The views of a scene show one set of named points, each view turned or mirrored, and shifted as a whole, with a little noise and some points left out.

Scene 1
View 1
tugu: [-1.04 -1.62  0.06  0.30 -0.57  1.31  1.47  0.74  0.97 -0.56 -0.06  0.31
  0.76  1.13  1.39 -0.44  2.03 -1.67  0.07 -0.66  0.78 -0.36  2.01  1.47
  1.34 -1.79 -0.11 -0.88  0.36 -0.82 -0.52 -2.92  2.13]
rig: [-0.19 -2.74 -1.45  1.88 -1.09 -0.53 -0.81  1.08  2.26  1.12 -0.55 -0.18
  2.46  2.67  0.56 -2.25  2.79  0.46 -0.62  1.31  0.47 -1.16  0.99  3.05
 -0.40 -1.90 -1.24  0.33 -0.37  0.34 -0.12 -1.40  0.10]
sifod: [ 0.11 -3.62 -0.18  0.79 -0.99 -0.09  0.76  2.02  0.54 -0.53 -1.08 -1.41
  0.45  0.12  1.32 -1.88  2.60 -2.70 -0.09  0.07 -0.25 -0.31  1.80  2.63
  1.69 -2.53 -2.34  1.74 -0.22 -0.78 -1.60 -2.84  2.62]
fusa: [-0.80 -0.80  0.82  0.30 -0.50  1.04  0.75 -0.12  0.47  1.24  0.19  1.53
  0.70  1.74  1.56 -0.04  2.24 -0.78 -1.05 -0.79  0.38 -0.80  2.55  1.27
  0.01 -0.20  0.55 -2.11  0.89  0.16  1.21 -3.55  0.98]
Kigin: [-0.41 -3.39 -1.33  1.30 -1.01  0.69  1.18  2.10  2.01 -2.17 -0.70 -1.53
  1.32  0.80  0.77 -1.78  2.24 -2.36  1.48  0.36  1.10  0.07  1.24  2.44
  2.68 -4.27 -1.97  1.43 -0.98 -1.64 -2.64 -1.93  3.14]
fos: [-0.75 -2.49 -0.35  0.77 -0.74  1.50  1.71  1.61  1.40 -2.16 -0.45 -0.70
  0.87  0.51  1.07 -0.72  2.08 -2.62  1.18 -0.46  1.02  0.18  1.98  1.75
  2.67 -3.33 -1.23  0.32 -0.52 -1.80 -2.12 -3.00  3.54]
kere: [ 0.50 -3.22  0.85  1.24 -1.24 -0.20  0.15  1.77  0.42  1.00 -1.03 -0.33
  0.72  0.74  1.22 -1.50  2.81 -2.18 -1.09  0.02 -1.13 -0.30  3.04  2.81
  0.39 -1.25 -2.39  0.76 -0.41 -0.45  0.22 -4.51  2.22]
Mim: [ 0.98 -3.37  0.81  1.78 -1.45 -0.41 -0.29  1.95  0.74  1.09 -1.05 -0.35
  1.10  0.81  1.25 -1.72  2.82 -1.89 -1.31  0.35 -1.42 -0.08  3.60  3.28
 -0.05 -1.24 -2.95  1.17 -0.84 -0.44  0.44 -5.11  2.32]
ruvi: [ 0.04 -2.02  1.49  1.14 -1.18  1.43  0.84  1.25  0.95  0.33 -0.23  0.94
  0.79  0.85  1.44 -0.28  2.18 -1.93 -0.64 -0.77 -0.75  0.12  4.38  1.89
  0.52 -1.07 -1.22 -0.82 -0.54 -1.09  0.60 -5.99  2.98]
sak: [-2.10 -0.42 -1.26  0.24  0.01  1.49  0.99 -0.48  1.70 -0.24  0.55  1.08
  1.48  2.57  0.90 -0.32  1.86 -0.04  0.27 -0.37  2.28 -1.18  0.31  0.78
  0.97 -1.73  1.74 -2.37  1.11 -0.02 -0.42 -0.33  0.44]
fiti: [-1.06 -2.11 -2.03  0.83 -0.32 -0.36 -0.20  0.49  1.52  0.61 -0.44 -0.32
  1.64  2.46  0.67 -1.99  2.66 -0.02 -0.20  0.72  1.47 -1.43 -0.57  2.39
  0.37 -2.03  0.02 -0.04  0.83  0.65 -0.78  0.49 -0.16]
pok: [-1.39 -1.55 -0.86 -0.31 -0.17  0.39  1.02  0.20  0.28  0.17 -0.17 -0.01
  0.30  1.48  1.33 -0.91  2.27 -1.34 -0.17 -0.39  1.52 -1.18  0.06  1.33
  1.17 -1.45  0.65 -0.74  1.64  0.22 -0.77 -0.37  0.81]
Baf: [-0.83 -1.93  0.18  1.57 -1.12  2.29  1.47  1.30  2.61 -1.74 -0.05  0.47
  1.70  1.53  0.87 -0.36  1.82 -1.38  1.03 -0.55  0.74  0.38  3.38  1.72
  1.97 -2.78 -0.88 -1.08 -1.37 -1.95 -0.94 -4.62  3.42]
Fudaf: [-1.02 -1.40  0.17 -0.56 -0.22  0.70  1.32  0.16 -0.20  0.51 -0.06  0.47
 -0.04  1.02  1.54 -0.42  2.25 -1.77 -0.72 -0.85  0.71 -0.84  1.48  0.91
  0.89 -0.64  0.63 -1.30  1.44  0.00 -0.03 -2.12  1.38]
View 2
pok: [ 1.78  1.57 -0.34  0.71 -1.76 -1.14  0.18  1.24 -0.61 -0.59  0.24  2.94
  1.38  0.03 -0.88  0.72 -0.65 -0.16  0.60 -1.35 -0.61 -0.06 -1.51  0.15
 -2.11  1.54  1.61 -0.23 -2.92  4.16 -0.51 -0.11 -1.33]
Baf: [ 1.62  1.33 -2.25 -0.56 -0.09  0.93 -1.12  0.53  0.34  0.03  0.25  3.28
  1.26  2.09 -1.49 -2.01 -1.26  2.54  0.60 -2.20 -0.99  0.92 -3.68  0.99
  0.09 -1.97  0.00  2.15 -0.42  2.04 -1.25  2.23 -0.39]
kere: [-1.42  0.83 -1.50 -1.91 -0.77  0.52  0.17  1.86  0.96 -1.89  1.29  1.95
  1.61  1.69  0.19 -0.78  0.19  2.69 -1.16  0.02  0.93 -0.07 -1.68 -0.25
 -0.79 -0.07  0.00  0.72 -1.28  1.91 -2.44  1.86  0.27]
Kigin: [ 2.47  1.91 -2.32  2.03 -1.31  1.82 -1.82  1.32  0.42 -0.22  1.08  3.01
  3.33  4.43 -0.51 -1.17  0.70  2.39  0.20 -2.63  0.43 -0.64 -2.01  0.36
 -0.87  0.05  0.60  1.74 -1.42  2.35 -2.49  1.45 -1.62]
rig: [ 0.13  2.04 -1.33 -0.55 -1.98  0.61 -0.72 -0.05 -0.63 -0.97  0.58  2.19
  0.85  0.50  0.87  0.23 -1.22  1.27 -0.61 -2.16  0.81 -0.99  1.01 -2.08
 -0.83  0.61 -0.97  0.78 -1.20  2.15 -1.55 -0.91 -1.43]
sifod: [ 0.28  1.17 -1.70  0.29 -1.21  1.03 -0.52  2.34  0.88 -1.30  1.51  2.36
  2.88  3.37  0.12 -0.68  1.07  2.50 -0.72 -0.92  1.04 -0.62 -1.63  0.18
 -1.35  0.52  0.82  0.70 -1.78  2.30 -2.70  1.88 -0.61]
fusa: [-0.19  1.02 -0.29 -2.17 -0.79 -1.40  0.96  0.71 -0.48 -0.92 -0.01  2.64
 -0.12 -1.53 -1.13 -0.22 -1.90  0.76  0.08 -0.41 -0.91  1.00 -2.46  0.35
 -1.42 -0.13  0.73  0.10 -2.04  3.28  0.02  0.71  0.20]
Fudaf: [ 1.00  1.05 -0.21 -0.75 -1.14 -1.36  0.80  1.42 -0.22 -0.97  0.16  2.91
  0.94 -0.39 -1.05  0.10 -0.75  0.49  0.47 -0.45 -0.76  0.47 -2.51  0.83
 -2.00  0.73  1.67 -0.23 -2.75  3.99 -0.45  0.90 -0.36]
fos: [ 2.06  1.41 -1.78  0.87 -0.71  0.80 -0.95  1.52  0.48 -0.29  0.73  3.20
  2.47  2.83 -1.06 -1.23  0.19  1.86  0.37 -1.82 -0.31  0.14 -2.94  0.98
 -1.00 -0.43  0.98  1.41 -1.46  2.61 -1.62  1.86 -0.91]
sak: [ 2.67  1.86 -0.32  0.52 -1.63 -1.23 -0.18 -0.12 -1.46  0.24 -0.64  3.31
  0.31 -1.07 -1.39  0.31 -2.17 -0.46  1.36 -2.49 -1.51  0.14 -1.60  0.08
 -1.69  0.52  0.88  0.29 -2.45  4.09  0.74 -0.72 -1.59]
fiti: [ 1.53  2.29 -0.64  0.91 -2.36 -0.27 -0.59  0.20 -1.03 -0.69  0.25  2.60
  1.24  0.37  0.30  0.97 -1.07  0.07  0.29 -2.45  0.39 -1.16  0.54 -1.53
 -1.77  1.71  0.27  0.07 -2.25  3.40 -0.85 -1.41 -2.14]
View 3
ruvi: [ 1.22 -1.74 -3.93  0.43 -2.09  0.89  0.45  0.86 -0.48  0.02  1.05  0.52
  1.86  3.51  4.16 -2.52  1.36  0.38 -0.46 -1.55  0.45 -0.53 -2.06 -1.09
 -0.15  2.24  0.28  2.56  1.39  0.57 -1.29 -0.44  1.60]
tugu: [ 0.82 -2.13 -2.12 -0.10 -1.75  0.17 -0.58 -0.48 -0.94 -0.03  0.34  0.60
 -0.38  1.51  2.44 -2.35  0.96 -0.43 -0.12 -1.75 -0.36 -0.18 -2.04 -0.72
  0.00  1.16 -0.82  1.55  0.44 -1.06 -2.02 -0.11  1.46]
pok: [ 0.71 -2.72 -0.48 -0.11 -1.04  0.54 -1.81 -0.92 -1.99 -0.26  0.22  0.73
 -1.39  0.02  0.42 -2.37  0.00 -1.36 -0.25 -1.69 -0.27 -0.33 -1.69 -0.05
  1.37  0.38 -1.51  0.99 -0.64 -2.11 -2.57  0.15  0.70]
fiti: [ 0.72 -2.18 -0.25  1.08 -1.02  1.15 -2.26 -0.68 -2.56 -0.48 -0.31 -0.28
 -0.34 -0.94 -0.59 -1.43 -2.09 -1.80 -0.32 -1.68 -0.25  0.65 -1.53 -1.39
  0.46  1.29 -2.02  1.30 -2.13 -1.96 -2.17 -1.12  0.74]
Kigin: [ 0.48 -1.47 -2.57 -0.20 -1.53 -0.17 -1.65 -1.07  0.05  0.62 -3.12 -2.17
 -1.12  0.51  1.88 -1.47  1.15 -0.76 -0.07 -2.73 -1.53  0.28 -2.75 -2.76
 -2.37  1.27 -1.81  1.15 -1.64  0.31 -1.24  0.11  3.32]
Fudaf: [ 0.72 -2.75 -1.33 -0.08 -1.28  0.38 -1.07 -0.08 -1.76 -0.16  1.10  1.18
 -0.57  1.26  1.57 -2.73  0.72 -0.65 -0.35 -1.50  0.17 -0.70 -1.88  0.37
  1.66  0.66 -0.66  1.41  0.58 -1.63 -2.44  0.30  0.63]
Baf: [ 0.65 -1.31 -3.52 -0.14 -2.44 -0.38  0.77 -1.30  0.26 -0.08 -0.30  0.03
  0.40  2.63  3.88 -1.68  1.51  0.17  0.29 -2.25 -0.76  0.45 -1.93 -2.49
 -2.23  1.58 -1.26  1.55  0.88 -0.59 -1.64 -0.61  2.82]
sifod: [ 1.05 -2.01 -2.84  0.34 -1.06  1.01 -2.27  0.90 -0.41  0.91 -2.44 -1.71
 -0.20  0.98  1.83 -2.16  0.95 -0.50 -0.65 -2.00 -0.72 -0.59 -3.16 -1.37
 -0.31  1.77 -0.53  1.90 -1.07  1.45 -0.99  0.52  2.36]
sak: [ 0.47 -2.42 -0.07  0.14 -1.71 -0.06 -0.46 -2.12 -2.07 -1.10  1.61  1.77
 -1.13  0.36  0.70 -1.70 -0.71 -1.19  0.18 -1.74 -0.32  0.71 -0.77 -0.66
  0.40  0.26 -2.21  0.79 -0.19 -3.72 -3.07 -1.02  0.76]
Mim: [ 1.58 -1.39 -4.42  1.31 -1.67  1.85 -0.98  2.23 -0.64  0.53 -0.98 -1.42
  2.46  2.44  3.19 -2.08  0.23  0.01 -0.89 -1.52  0.32 -0.56 -2.93 -1.97
 -0.69  3.33  0.23  3.04 -0.37  2.35 -0.42 -0.53  1.97]
kere: [ 1.46 -1.88 -3.55  0.83 -1.38  1.65 -1.37  1.95 -0.97  0.50 -0.68 -0.90
  1.70  1.95  2.53 -2.38  0.44 -0.26 -0.97 -1.39  0.31 -0.74 -2.85 -0.97
  0.44  2.56  0.16  2.54 -0.24  1.64 -0.94 -0.24  1.47]
View 4
kere: [ 0.04 -0.56 -2.27 -0.25  4.39 -2.25  2.23 -0.95  1.79  1.05 -1.74 -0.47
  1.26 -2.12 -1.13  0.30  2.40  0.08  3.42  0.04  0.63 -1.06  0.98  1.47
  1.24  0.71 -0.28 -3.43 -0.43 -2.31  1.12 -1.24  0.38]
fiti: [ 1.46 -0.50 -0.78 -0.51  0.28 -1.06  1.19  2.66  0.03  1.18  0.82 -0.62
  0.28 -2.00  1.82  1.51  2.09 -1.18  1.80  0.52 -0.68  0.91 -0.08  0.86
  0.53  0.43 -0.97 -0.62  0.46 -0.26 -1.28  0.00 -0.82]
sifod: [-0.60  0.53  0.06 -0.74  4.08 -1.69  2.33 -0.56  2.42  0.73 -0.56 -0.75
  2.05 -1.64 -1.51  0.27  2.64 -0.11  3.13  0.93 -0.33  0.25 -0.19  1.68
  0.66 -0.29 -0.18 -2.30  0.11 -1.61  0.70 -1.29  0.06]
fos: [-0.74  1.64  0.11 -0.52  2.54 -2.88  2.46 -0.94  2.85  1.52 -0.32 -1.46
  1.13 -0.60 -1.57  0.65  2.24  0.37  3.21  1.64 -0.13  0.06 -0.47  1.18
  0.67 -0.70 -0.72 -2.50 -0.26 -0.70 -1.44  0.26 -0.03]
Baf: [-0.50  1.69 -0.96 -0.35  2.38 -4.40  2.52 -2.66  3.50  2.49 -1.55 -1.20
  0.25 -0.48 -1.38  0.53  2.23  0.39  2.77  1.31  1.23 -0.75 -0.12  1.60
  0.82 -0.42 -1.40 -3.42 -1.19 -0.87 -2.32  1.39 -0.29]
pok: [ 0.09  0.80 -1.35  0.31  0.43 -1.60  1.72  2.66  0.50  0.09  0.91 -1.96
  0.26 -1.21  0.24  1.52  1.60  0.28  3.45  1.18 -0.67 -0.51  0.24 -0.03
  0.73 -0.05 -0.36 -1.40  0.77 -0.30 -1.56  0.51 -0.04]
Fudaf: [-0.30  0.88 -2.50  0.77  0.88 -2.33  1.89  1.94  0.76  0.06 -0.07 -2.38
 -0.04 -1.17 -0.65  1.43  1.38  0.71  3.94  0.90 -0.23 -1.65  0.96 -0.34
  1.06  0.22 -0.22 -2.73  0.72 -0.86 -1.43  0.61  0.36]
fusa: [ 0.39  0.13 -3.92  1.08  0.83 -3.27  1.59  1.15  0.37  0.75 -1.01 -2.01
 -0.88 -1.40 -0.10  1.50  1.21  0.62  3.79  0.24  0.84 -2.38  1.49 -0.29
  1.55  0.94 -0.63 -3.47 -0.06 -1.12 -1.61  1.23  0.55]
tugu: [-0.32  1.17 -1.53  0.15  1.63 -2.94  2.29  0.19  1.75  1.16 -0.46 -1.85
  0.20 -0.84 -0.90  1.03  1.86  0.54  3.45  1.05  0.32 -1.18  0.40  0.60
  0.91 -0.17 -0.65 -2.83  0.03 -0.81 -1.55  0.71  0.18]
rig: [ 2.04 -1.34 -1.70 -0.78  1.66 -1.78  1.21  0.89  0.32  2.03 -0.59  0.64
  0.45 -2.66  1.79  1.00  2.35 -1.44  1.44 -0.01  0.44  0.61  0.09  1.75
  1.00  1.07 -1.43 -1.53 -0.38 -1.12 -0.53 -0.19 -0.82]
ruvi: [-0.64  0.34 -3.48  0.71  3.89 -4.07  2.48 -1.97  2.10  1.35 -2.59 -1.59
  0.31 -1.40 -2.08  0.49  1.82  1.05  4.23  0.23  1.56 -2.55  1.39  0.78
  1.63  0.69 -0.45 -4.81 -0.77 -2.25 -0.14  0.19  0.78]
sak: [ 0.90  1.02 -1.92  0.32 -1.36 -2.61  1.43  2.37  0.47  1.24  0.78 -2.09
 -1.07 -0.79  1.08  1.87  1.32 -0.03  2.75  1.19 -0.10 -0.51  0.26 -0.21
  0.86 -0.05 -1.34 -1.67  0.18  0.45 -3.54  2.09 -0.58]
Mim: [ 0.22 -0.85 -2.40 -0.41  4.94 -2.46  1.97 -1.70  1.97  1.48 -2.26  0.19
  1.44 -2.38 -1.03  0.24  2.53 -0.34  3.20 -0.19  0.85 -1.01  1.15  1.99
  1.33  1.03 -0.33 -3.73 -0.69 -2.74  1.56 -1.49  0.36]
View 5
Fudaf: [-0.42  0.06 -0.77  0.28  0.24  0.40  0.84 -1.31  0.01 -0.41 -0.98  1.33
 -0.32  0.03 -0.03 -0.95 -1.61  1.27  1.88  1.28  0.76 -0.19  1.34 -0.35
 -0.42 -0.04  1.97 -0.83 -0.48 -2.10 -0.32 -0.42  1.85]
sifod: [-0.25  1.32 -0.87  0.63  0.53 -2.09  0.71 -0.61 -0.04 -0.04 -2.13  1.19
  2.05 -2.47 -0.83 -1.30  0.87  1.24  2.32 -0.44  0.35 -0.84  0.53 -2.09
  0.49 -3.02  0.11 -1.23  1.58 -2.01 -0.42  1.69  1.94]
fusa: [-0.27  0.25 -1.03  0.33  0.99  0.77  1.11 -1.61  0.31 -0.75 -1.40  0.14
 -0.66  0.58  0.32 -1.90 -1.66  1.28  2.05  2.86  1.94  0.78  1.13 -1.23
 -0.23  0.67  2.48 -0.46 -1.56 -1.20 -0.34 -0.43  2.09]
rig: [ 0.73  0.82 -0.46  0.21  1.19  0.61 -0.17  1.77  1.10 -0.96 -2.80 -0.28
  1.26 -0.21  0.79 -0.86  2.55 -0.16  2.45  1.27  2.08  0.24  0.48 -2.32
  1.84  0.16  0.15 -0.08  0.77 -0.31 -1.28  0.79  1.23]
fos: [-0.36  0.75 -1.73  1.11  0.12 -0.22  1.10 -0.46 -0.74  0.85 -1.29  1.77
  1.96 -2.53 -0.72 -0.69 -1.13  1.80  1.48  0.92  0.91 -0.36  1.50 -1.34
  1.06 -2.79  0.09 -2.07  0.83 -1.72 -1.26  1.78  1.90]
sak: [ 0.14 -0.74 -1.28  0.11 -0.23  3.01  0.31  1.16 -0.51 -0.09 -0.94  1.82
  0.02  0.77  0.68  0.53 -1.82  0.85  1.20  1.97  1.14  0.32  2.16  0.37
  1.10  1.42  1.36 -0.89 -0.49 -1.20 -1.88 -0.86  1.18]
ruvi: [-0.73  1.29 -1.68  1.32  1.90 -0.92  1.68 -2.63  0.20  0.08 -1.77 -0.25
  0.92 -1.56 -0.43 -3.12 -1.25  2.07  2.18  3.01  2.66  1.03  0.59 -2.94
 -0.07 -1.95  1.50 -1.23 -1.09 -0.88 -0.07  1.66  2.88]
fiti: [ 0.76 -0.01 -0.21 -0.30 -0.08  1.34 -0.47  2.17  0.57 -0.83 -2.13  1.26
  0.69  0.29  0.66  0.60  1.47 -0.21  2.06  0.22  0.64 -0.50  1.07 -0.58
  1.50  0.73  0.41 -0.34  1.10 -1.27 -1.59 -0.22  0.71]
tugu: [-0.33  0.23 -1.50  0.75  0.40  0.27  1.23 -0.95 -0.46  0.18 -1.12  1.18
  0.78 -1.10 -0.22 -1.13 -1.67  1.59  1.67  1.59  1.21 -0.03  1.31 -0.99
  0.31 -1.11  1.33 -1.24 -0.22 -1.52 -0.86  0.72  1.84]
Baf: [-0.56  0.71 -2.64  1.73  1.06  0.75  1.55 -0.89 -0.93  1.17 -1.33  0.89
  2.40 -2.58 -0.45 -1.60 -1.96  2.32  1.13  2.88  2.30  0.88  1.68 -2.27
  1.59 -2.80  0.08 -2.20 -0.13 -0.62 -1.46  2.29  2.39]
Mim: [-0.23  1.92 -0.83  0.92  2.10 -2.55  1.06 -1.73  1.18 -0.71 -2.99 -0.77
  1.53 -1.88 -0.54 -3.14  1.51  1.09  3.02  1.34  2.17  0.16 -0.28 -3.69
  0.29 -2.30  0.79 -0.67  0.24 -1.05  0.23  2.15  2.49]
pok: [ 0.12 -0.18 -0.66 -0.14 -0.34  0.93  0.35  0.30 -0.23 -0.43 -1.07  1.88
  0.13  0.12  0.25  0.11 -0.85  0.81  1.70  0.43  0.06 -0.60  1.53  0.16
  0.26  0.38  1.48 -0.65  0.23 -2.21 -1.07 -0.64  1.19]
kere: [-0.32  1.56 -0.79  0.93  1.75 -2.30  1.06 -1.80  0.72 -0.68 -2.53 -0.10
  1.06 -1.55 -0.64 -2.71  0.96  1.06  2.77  1.18  1.72  0.06  0.06 -2.96
  0.09 -2.18  1.01 -0.82  0.31 -1.41  0.13  1.55  2.47]
Kigin: [ 0.05  0.82 -1.79  1.08  0.08 -0.53  0.68  0.84 -0.93  1.03 -1.85  2.03
  3.29 -3.41 -0.72 -0.21  0.24  1.32  1.39 -0.05  0.39 -0.71  1.35 -1.50
  2.05 -3.54 -1.17 -2.27  2.11 -1.73 -1.69  2.41  1.66]
View 6
sifod: [ 2.21 -0.11 -0.05 -0.96 -1.39 -0.15 -0.18  0.00  0.15  2.39 -1.20  3.77
  1.18 -0.78 -0.45 -0.13  0.42 -0.87  2.05 -1.01  0.40  0.00  0.01 -1.55
 -1.77 -2.65  0.32 -1.03  2.10 -0.71 -0.32 -0.51 -1.21]
kere: [ 2.68  0.12 -0.26 -0.94 -2.01  0.44  0.92  1.39  0.34  2.60 -0.32  3.66
  1.09 -1.28 -0.02 -0.84 -0.66 -0.83  0.24 -0.94  0.81  0.93  0.12 -1.40
  0.15 -3.43 -0.08  0.16  1.58 -0.68 -0.93 -1.22 -1.79]
fusa: [ 3.25 -0.35  0.93  1.51 -1.25  1.69  1.07  3.68  0.73  2.77  0.39  0.11
 -0.54 -0.33 -0.14 -2.61 -0.99  0.19 -0.68 -0.27 -0.54 -1.16 -0.89 -0.97
  2.23 -1.22 -0.26  0.34  0.74 -0.06  0.27 -1.59 -1.55]
fos: [ 2.24 -0.20  1.75  0.40 -0.18 -0.52 -0.70  0.83  0.41  1.52 -1.24  2.53
  0.68 -1.46 -0.12 -0.61  0.00 -1.16  2.75 -0.73 -0.50 -1.05  0.47 -1.61
 -1.14 -1.21  0.55 -1.64  2.16 -0.98  1.21 -0.68 -0.74]
pok: [ 2.57 -0.71  0.47  1.65 -0.60  1.23 -0.25  1.41  0.61  2.98 -0.82  0.10
 -0.57  1.18 -0.46 -1.66  1.24  0.67  1.12 -0.49 -0.98 -2.59 -1.59 -0.70
 -0.59 -0.42 -0.02 -0.87  1.15  0.08  0.32 -0.03 -1.03]
Kigin: [ 1.83  0.19  2.10 -0.35 -0.25 -0.87 -1.27 -0.56  0.77  0.87 -2.24  3.31
  0.91 -1.40 -0.38  0.34  0.96 -1.40  3.41 -0.84 -0.41 -0.48  0.43 -1.28
 -2.87 -1.63  1.43 -1.62  2.36 -1.18  0.76 -0.03 -1.13]
Baf: [ 2.44  0.42  3.58  0.64  0.03 -0.45 -0.25  2.16  0.91  0.43 -0.87  2.20
  0.42 -3.14  0.51 -1.07 -1.16 -1.85  1.98 -0.44 -0.75 -0.13  1.21 -1.50
  0.50 -1.26  1.12 -1.01  1.84 -1.13  1.69 -1.65 -1.22]
sak: [ 2.68 -0.27  2.50  2.79  0.07  1.68 -0.32  2.34  1.62  1.83 -1.09 -1.20
 -1.39  0.86 -0.61 -2.21  1.18  0.47  0.64  0.01 -1.83 -2.80 -1.58 -0.38
  0.52  0.72  0.63 -0.38  0.47 -0.01  1.22 -0.27 -1.27]
ruvi: [ 3.21  0.01  1.27 -0.09 -1.25  0.31  1.05  3.08  0.16  1.86  0.31  2.55
  0.80 -2.69  0.52 -1.50 -2.25 -1.30  0.28 -0.70  0.33  0.66  0.78 -1.75
  1.88 -2.68 -0.03 -0.04  1.72 -0.95  0.43 -2.36 -1.52]
tugu: [ 2.59 -0.29  1.32  0.94 -0.50  0.48 -0.20  2.10  0.41  2.22 -0.52  1.21
  0.03 -0.86 -0.04 -1.44 -0.32 -0.37  1.38 -0.51 -0.51 -1.36 -0.20 -1.28
  0.48 -1.18  0.11 -1.00  1.64 -0.44  0.88 -1.14 -1.13]
Mim: [ 2.70  0.50  0.02 -1.33 -2.41  0.48  1.14  1.23  0.62  2.12 -0.50  4.32
  1.24 -1.78 -0.05 -0.58 -0.70 -1.28 -0.18 -0.80  1.01  1.88  0.47 -1.50
  0.14 -3.99  0.25  0.74  1.42 -0.64 -1.31 -1.46 -2.33]
rig: [ 2.28  0.94  1.55  0.61 -1.72  1.93  0.66  0.43  2.41  1.29 -1.90  1.77
 -0.52  0.64 -0.91 -1.02  1.97 -0.32 -0.85 -0.46 -0.60  0.62 -1.08 -0.16
 -0.72 -2.01  1.66  1.29  0.19 -0.31 -1.25  0.13 -2.68]

Which points are out of place in each view (at most two, in the order of its rows)? Write none if all are in place.
view 1 -> fos
view 2 -> none
view 3 -> Mim
view 4 -> ruvi
view 5 -> none
view 6 -> none
